A landscape with many valleys, sampled at points; each row gives a point and its height.
From any point a ball rolls to the lowest of the 5 points nearest to it. It stops when none of these is lower. Distance is the straight distance between rows; heights are no part of it.
z910 height 2.59: [  3 -47 -26   8   2  -2 -22 -27  -7]
z251 height 4.80: [  0  39   7 -36 -34 -45   1  21  16]
z834 height 0.75: [ 21 -11   1  25   7  37 -14  -6 -65]
z891 height 2.58: [ 23  -4  -7  14   8  18 -19 -14 -15]
z361 height 3.32: [-17  57  11  36  -1   2  29  38  27]
z229 height 1.86: [  7  -8   7   3  -3  15 -20  -6 -70]
z111 height 1.03: [-12  26  15  35  23  25  21  29  45]
z446 height 3.81: [-21 -65  15  21   0 -14   0 -54  -7]
z304 height 3.00: [ 12  26  11 -23 -24 -32 -20  -2  -8]
z215 height 7.16: [  5  46  -9 -30  -5   5  29  71   4]
z874 height 3.44: [  3  -9  -7  -3  10   9  -9 -13  25]
z924 height 2.50: [  0 -10   1 -29 -29 -15 -24   1 -60]
z180 height 3.27: [15 33 10 25 15 13 11  6  6]
z136 height 3.47: [  0  24  17 -12 -10 -19 -29 -11   6]
z156 height 6.16: [  5  48   5 -22 -21 -19  20  48   9]
z47 height 3.46: [  1 -21 -18   3  11   8   0 -21  14]
z783 height 1.85: [ 7 -2 -9 31 33 31 15 -5 23]
z148 height 2.45: [ 17 -23 -14   7  -8  11 -46 -12 -34]
z354 height 3.79: [-12 -43  -7   2   3 -10  12 -34  15]
z222 height 2.97: [  8  12   6  -3  -4   2 -24 -13   3]
z209 height 2.19: [ 16  12   6   1  -5  16  -5  -5 -36]
z926 height 3.05: [  1 -15 -16 -11  -4  -8 -23 -26  24]
z754 height 3.42: [-13 -58  14  38  12   3  10 -55  -7]
z813 height 4.33: [  9  32  -6 -62 -22 -21   8  40 -11]
z702 height 2.42: [  7  15  -8 -47 -23 -16   0  16 -42]
z356 height 3.40: [-15  28  21   6  12  -7  -2  16  47]
z403 height 4.31: [-22 -47  13 -11  -5 -19  13 -34  28]
z162 height 2.06: [ 10  12   4 -25 -28 -16  -6   3 -42]
z650 height 5.09: [-21  45  26  -4  -8 -24  -1  26  44]
z184 height 1.41: [ 10  13  -1 -19 -16  -1   4   5 -57]
z416 height 3.93: [ -9 -26  -2  -7  12  -6  12 -13  38]
z654 height 2.78: [  6 -19 -12 -18 -10 -15 -46 -25   4]
z729 height 3.71: [-14 -34   3  13  16   2  30 -28  18]
z131 height 7.78: [ 14  36  -4 -17   3   9  43  39 -24]
z685 height 3.31: [-20 -20   8   4  17   0  28   2  50]
z147 height 4.12: [-11   3   5 -13   5  -7  -8  -2  45]
z234 height 2.23: [ 11 -25  -1  -3  -8  -4 -45  -3 -72]
z427 height 3.78: [ 11  32  15  -6  -9 -14   8   8  -2]
z812 height 2.89: [ 20  26  11  12   1  12  10   6 -14]
z697 height 3.33: [ 10  23  -3 -57 -34 -29  -8  15 -22]
z153 height 5.40: [-34   5  21 -24   2 -22  -4  19  69]
z914 height 3.67: [-47  18  15  17   5   8  20  31  65]
z640 height 2.62: [ 10 -51 -32  47  15  13   7 -35 -21]
z88 height 2.53: [-12  -1   3  12  28  14  24  10  48]
z125 height 3.70: [-10 -46   6  19   6  -3  23 -45   6]
z424 height 2.44: [ 17 -36 -27  16   5  16 -17 -24 -13]
z872 height 2.51: [ 21   6  -7  23  13  28  -8 -12   4]
z879 height 5.98: [ -3  48 -10 -58  -4   6   6  60 -17]
z888 height 3.43: [ -6 -38 -18  26  13   8  21 -33   2]
z554 height 2.69: [ 18 -19 -27  29  22  29   2 -22  -6]
z404 height 1.15: [-10  40  19  20  10  -2  13  22  31]
z14 height 3.88: [-10  29  22  -6   4 -11 -11  10  41]
z58 height 3.06: [ -7 -52  -4  51  20   9  23 -49 -15]
z357 height 7.62: [ 0 52 -8 -2 -1 15 46 70 -2]
z666 height 3.03: [ 10  15  -3  -1   7  21  23  13 -63]
z41 height 4.44: [-20 -29  10 -17  -3 -18   9 -18  44]
z701 height 2.60: [ 10 -28 -10  -3 -11  -6 -46 -22  -6]
z218 height 2.85: [-2 26  9 18 20  1  0 11 32]
z731 height 2.39: [ 17  23   0  -6 -10   7  16  12 -44]
z795 height 3.36: [  8  24  -4 -43 -21  -9  13  29 -25]
z583 height 2.35: [-43  38  15  41  12  22  30  41  61]
z199 height 2.13: [ 23 -42 -31  36  11  33 -22 -10 -39]
z51 height 2.46: [ 17 -33   2 -11 -16 -11 -71  -6 -53]
z916 height 2.99: [-12 -50 -23  -9  -8 -23 -25 -34   8]

Two balls start at each pair of points below. Name the first point that both come to, or write -.
z147, z41 | z111
z891, z427 | z209
z14, z416 | z111
z304, z650 | -
z640, z654 | z199
z424, z812 | -
z403, z701 | z834

Call two points neighbours if one is among the 5 nearest of the other. Go from one point of each pair to the other, from neighbour to neighbour, staying as low as possible. Name the highest point that can't be avoided.
z834, z111 | z891
z184, z834 | z229
z111, z783 | z88

Where does a ball stop that starts at each point below?
z58 | z834
z156 | z184
z180 | z111
z251 | z184
z685 | z111
z879 | z184
z215 | z184
z357 | z111
z153 | z111
